Each scene shows the same named points in several views. A view is turned or mirrored, shifted and resized as a whole, has a little noise and may leave points out.

Scene 1
View 1
z_74: [-1  0 -2 -5  7  5  5 -1  9 -2 -4 -1 -3 -4 -1 -9  3 -9 -8  2 12]
z_127: [ -1  -9   8  -2   7   7  11 -12   2   6   8   3  10 -15  14  -7   6 -11
   2  13  11]
z_886: [  3  -7  11   3  -2   9   0  -8  13  11  10   3   6   3   3   1   8  -4
 -10  11  23]
z_238: [  9  -6  -7  -4  -6  -1   4  -7   5  -4  -2  -5   9  -3   7 -14   7  -9
  -7   5   7]
z_192: [ 20  -2  -2   5  -4  -1  -2 -13  15  -1  -8 -12   6   2   5  -7   3  -3
 -17  -2  20]
z_520: [  3 -15  -2 -10  -6  11   8  -6   4  -1   2 -10  21  -9   5  -6  16 -12
   6   9   7]
z_761: [ 12 -11   4   0  -3   7   1 -13  12   5   2 -10  13  -1   5  -2   9  -5
  -8   7  19]
z_639: [ 2 -9  2  4 -7  3  6 -3 -1  1 10 11 14  0 11 -7 10 -7 -1 10  9]
z_213: [ 2 -8 -2 -2  1  6  7 -3  2 -4 -2 -2 13 -8  7 -9  9 -9  1  3  8]
z_448: [  4 -11   7   9  -1   5   4  -4  -1   1   6   7  19  -2  11  -2  10  -5
   1   7  13]
z_821: [  3   6   1   6   8   1  -1   4  12  -2  -8   4  -9   6  -3  -6  -2  -3
 -17  -3  18]
z_33: [ -2 -11  13   9   4   9   5  -6   2   8  12  12  13  -4  11   1   9  -6
   1  12  17]
z_250: [ 3 -5 -4  2  0  5  5  3  1 -7 -4  0 12 -2  1 -7  9 -7  0  0  8]
z_671: [  5  -9  -1  -7   7   9   8 -10   8  -3  -8 -14  12 -13   5  -7   8 -10
   1   0  11]
z_94: [-2 -4  7  6 10  6  7 -3  2  1  1  7  8 -8  8 -5  4 -7  0  5 12]
z_521: [ 2 -1 -2 -5  5  7  4 -1 12  0 -6 -5 -1 -2 -4 -6  4 -7 -9  1 15]
View 2
z_886: [  8   2   3   0   2  -7  -4   6  10   5   1  -6   0   1  -4  -1  -3   0
  13 -10   0]
z_238: [ 1  4  7 -3  8  1 -1 13  0  4 -6  0 -4  0  9  3 -1 -3  9 -2 -3]
z_33: [  9  -4  -2   2  -5  -8  -8   4  13   5  -4  -2   7  -3   0  -5  -8   5
  14 -12   4]
z_821: [  9  -7  10   3  -1  -8   5   7  -3   3   7  -9  -4  14   3   8   0 -10
  13  -3  -5]
z_250: [ 4 -2  6  0  1 -3  1  8  1  5 -4  4 -2  4 14  9 -5  2  7 -6 -2]
z_521: [10  0 13 -2  4 -5  2 10  1  3  5 -7 -6  6  5 11 -4 -1 11 -6 -4]
z_639: [  3   0  -2   1   0   0  -6   7   6   4  -8   4   6  -1   6  -2  -6   0
  11 -10   2]
z_192: [  1   4   9  -2  12 -12   1   9   4  10   1  -6 -12   8   0   3   7  -3
   6   1  -6]
z_127: [ 10  -1   5  -5  -1  -5  -9   9   9   0  -5  -6   1  -9   7  -5 -12   4
  16  -7   1]
z_74: [11 -2 11 -2  1 -2  1 10  0  1  3 -7 -4  4  8  7 -6 -3 12 -5 -4]
z_520: [  4   8   6  -6   9   0  -5  10   9   4  -6   5  -3  -8  11   8 -10  10
   7 -10   0]
z_213: [ 4 -1  6 -3  2 -3 -3 10  4  2 -6  1 -2 -3 13  5 -7  4  9 -6 -1]
z_671: [ 7  2 13 -7  8 -8 -4 10  6  3 -2 -4 -9 -3 14  7 -7  9  8 -2 -4]
z_94: [ 9 -8  5 -2 -5 -9 -5  5  5  2 -3 -5  1 -1  9  0 -9  2 14 -7  1]
View 3
z_127: [  8   0   9  -8  -5   6   2  -9 -13  16   1  -1   8   0   1  25  -6  10
   0   9 -22]
z_886: [  4   3   3  -9  -4 -11   8 -22 -17   8   9   7   5  -9   2   7   9  18
   5  -6  -9]
z_238: [  0   3   5   1  -1  12  10  -4  14  -3   9   1  16  -3   1   5  13   7
  -2 -12 -11]
z_639: [  4  14  12  -4 -14  -6  -3 -15  -2  -4  -2  -4  16  -4   9  23   4  11
  -1   0  -5]
z_671: [  2   0  15 -17  12  12  12   3   7  12   6   2   3   6 -10  -1   1  12
  -9  -9 -26]
z_192: [ -4  -6  -4   0  18  -4  16 -16   6   0  13   1   6   4   0 -21  18  14
   6 -27  -4]
z_821: [ -5   1   5  14  -1  -2   7 -26   0  13  13   9  11 -21 -23 -11   9  32
  -7 -32   0]
z_521: [  0   1  10  -5  -1   4  14 -12   3  12  14  13   9 -15 -17  -5  11  22
  -8 -18 -14]
z_74: [  1   1   9   0  -4   9  11 -13   3  14  11   9  11 -15 -19   2   5  23
 -11 -15 -14]
z_213: [  3   7  16  -9  -2   7   4  -3   9   4   1  -1  11   0  -4  11   1  14
  -9  -6 -16]
z_448: [  6  13  16 -13  -4 -11  -3 -14  -9  -2  -4  -8   9   3   7  15   0  15
  -1  -1  -7]
z_250: [  0  14  21  -8  -3   3   2  -7  12  -2   1  -1  13  -4 -10   4   4  18
 -12 -14  -8]
z_94: [  6   6  15  -2  -2  -1  -2 -16 -12  15   0  -3   7  -5 -10  13  -8  22
  -7  -4 -13]
z_761: [  3   1   3 -19   7  -7  15 -13  -7   3  10   5   3   2   8  -4  16  10
   5  -9 -13]
View 4
z_192: [  0 -16   2   5  17   1   4   0   2  10  -3   7  -1   0  16   0   1  -4
  17   5  -6]
z_521: [  0  -6  -1  -4   7  -1   0  -7   0   9   6   4   0  -2   7  -2  -8  -6
   4   0 -12]
z_238: [  2 -11  -3   4  10  -4   7  -9   4   8   5   1  -8  -7   3   0  -2   3
   4   6   0]
z_127: [  1  -2  -1   6   6  -6  -7 -18  -9 -10  10   1 -13  -4   6  -5 -14   9
   4   5   0]
z_94: [  0  -3   2   7   5   2  -6 -14  -5 -11   7   8  -6  -8   6   0 -12   4
   2  -2  -7]
z_886: [  3  -7   0   8  13  -3  -8  -4 -10  -3   4   8 -12  -1   6  -3  -8   0
   7   5 -12]
z_448: [  4  -5   4  11  14   1  -3  -6  -8 -11   5  10 -13  -6   5   1  -9   7
   5   2  -9]
z_639: [  4  -6   1  13  11  -2   0  -8  -5  -7   7   6 -19 -11  -5   2  -7  10
  -2   4  -5]
z_250: [  1  -6   3   2  10   2   9 -10   5   1   7   7  -6  -8   0   4  -7   2
  -1  -2  -6]
z_520: [  4   1   4  -2  17  -9  12 -14  -1  -1  12   0 -15   2  -3  -3 -13   6
   5   8   1]
z_33: [  4  -3   4  12  13  -1  -9 -10 -13 -16   8  10 -17  -7   1  -1 -13   9
   2   1 -10]
z_213: [  1  -4   2   2   9  -2   6 -16   1  -2   9   3  -9  -6   2   0  -9   6
   2   1  -1]
z_821: [ -2 -12  -4   2   1   7  -6  -1   0   9   1  10   3  -9   9   2  -2  -9
   2  -5 -19]
z_671: [  0  -2   4  -4  12  -3   8 -18   2   1   9   2  -2   2  10  -3 -12   1
  10   3   1]
z_761: [  5  -7   2   5  21  -4   2  -4  -7   2   4   6 -11   3  10  -3  -7   1
  12   8  -7]
z_74: [ -2  -5  -3  -2   2  -1  -3 -10   0   7   6   4  -2  -5   5  -2  -9  -4
   1   0 -10]
View 5
z_250: [ -7  10   5  -8   9   2  -1 -10  14  -7   1  -7  -7  -2 -15   6   6   5
   3  -1   9]
z_639: [  8  11  15  -6  -1   6  10 -13   7  -3  -5  -3  -3 -15 -28  14  -3  11
   1  -5   7]
z_886: [  3   7  11   0 -10   6   9 -10  22  -5   4   5  14 -16 -14   8   1  14
   8  -4  -1]
z_33: [  7  13  18  -5 -12  -2  21 -14  15  -3   2   3   2 -20 -17  21   0  20
   9  -8   5]
z_671: [-20  13   8  -3   2   2  12  -3  16 -16   5  -7   5   6  -7   2   9  10
 -12  -1   3]
z_192: [ -6   2  -1  -8  -2  17  -7   0  37 -15  -2   6  20  -1 -10  -6  -1   1
  -4  -1   6]
z_761: [ -6  13  13  -3  -9   8   4  -4  28  -9  -2   3  16 -12 -10   2  -1   8
  -7   3  -1]
z_520: [-14  22  21  -1   2   1  10  -8  10  -6  -6 -11  -3  -7 -13   4   4  10
 -18   5  -2]
z_127: [ -3   9  16   2  -8   5  27 -11   7 -12   5  -2   3 -10 -18  12   2  22
  -5  -9   2]
z_448: [  4  15  15 -12  -6   1  11 -10  17  -5  -3   1  -2 -15 -19  17  -2  12
   0  -6  10]
z_821: [  3 -12 -10   4   7  12  -9 -12  27  -8  14   4  14  -5 -15  -6   9   4
  31  -4   2]
z_74: [ -8   0   1   5   7   6   6 -10  13 -10  11  -5   5  -3 -13  -3  10  10
  10  -2   0]
z_94: [ -2   6   7  -4  -2   1  17 -12  14 -10  10  -1  -1  -6 -15  14   8  18
   8  -9   8]
z_213: [ -8  12  10  -5   5   4  10  -9  10  -9   1  -7  -3  -2 -17   7   5  10
  -6  -3   5]
z_238: [ -5   6   6  -3   7  13   0  -8  12 -11  -4  -5   4  -2 -23  -3   1   4
  -8  -2   3]
View 6
z_192: [-14   0  15  -9  -1  16 -24 -18  -4  -7  10  -2   6  21  23  -3  -9  22
  16  -8  -7]
z_33: [ -9   8   9 -12   6  17 -15 -25  10  29   4  -7  13   2   0   9   4   5
   4  28 -24]
z_127: [-12  -5   8  -6  -1   9 -12 -22   7  36  -4  -1   1   4   1  11  -4   4
   2  12 -27]
z_213: [-12  -7  14   6   4   3  -9 -18   8  16  -2   3   1   3   9  12   4  13
  10   7 -15]
z_639: [-11   5  13  -4  11  16 -10 -11  11  16  -3  -6   6  -1  -5  13   5  16
   2  17 -17]
z_761: [-19   2  11  -3  -3  19 -21 -21   8  14   3  -9   8  18  17   3 -10  12
  10   7  -7]
z_250: [-10  -7  17   8   6  -2 -12 -16   6   5   3   4   2   7  16  10   7  17
  17   5  -5]
z_94: [ -2   0  13  -9   4   4 -14 -25   2  24   8   4   5   4   6   9   6   8
   7  14 -21]
z_448: [-11   3  10  -4   9  16 -14 -20  11  16   1  -5  11   1   4   7   7  13
  10  24 -22]
z_521: [ -5   2  17  -5  -3  -3 -15 -22   1  14  12   2   1  18  14   6  -2  12
   6  -5   4]
z_520: [-23  -7  12  19  -1   7  -9 -16  20  21 -10  -6   1   7  13  13  -1  11
  11  13  -5]
z_238: [-14  -6  17   1   3   8 -12  -9   4   6  -4  -1  -1   8   7  11  -2  21
   7  -7  -8]
z_821: [  7  10  22 -20   5  -3 -19 -22  -9   5  23   7   5  17   8   3   5  17
   6  -8   2]

Which points are out of place in each view (at most two, in the order of its rows)? Write - if all are in place.
view 1 | z_886
view 2 | -
view 3 | -
view 4 | z_448
view 5 | z_821
view 6 | z_250
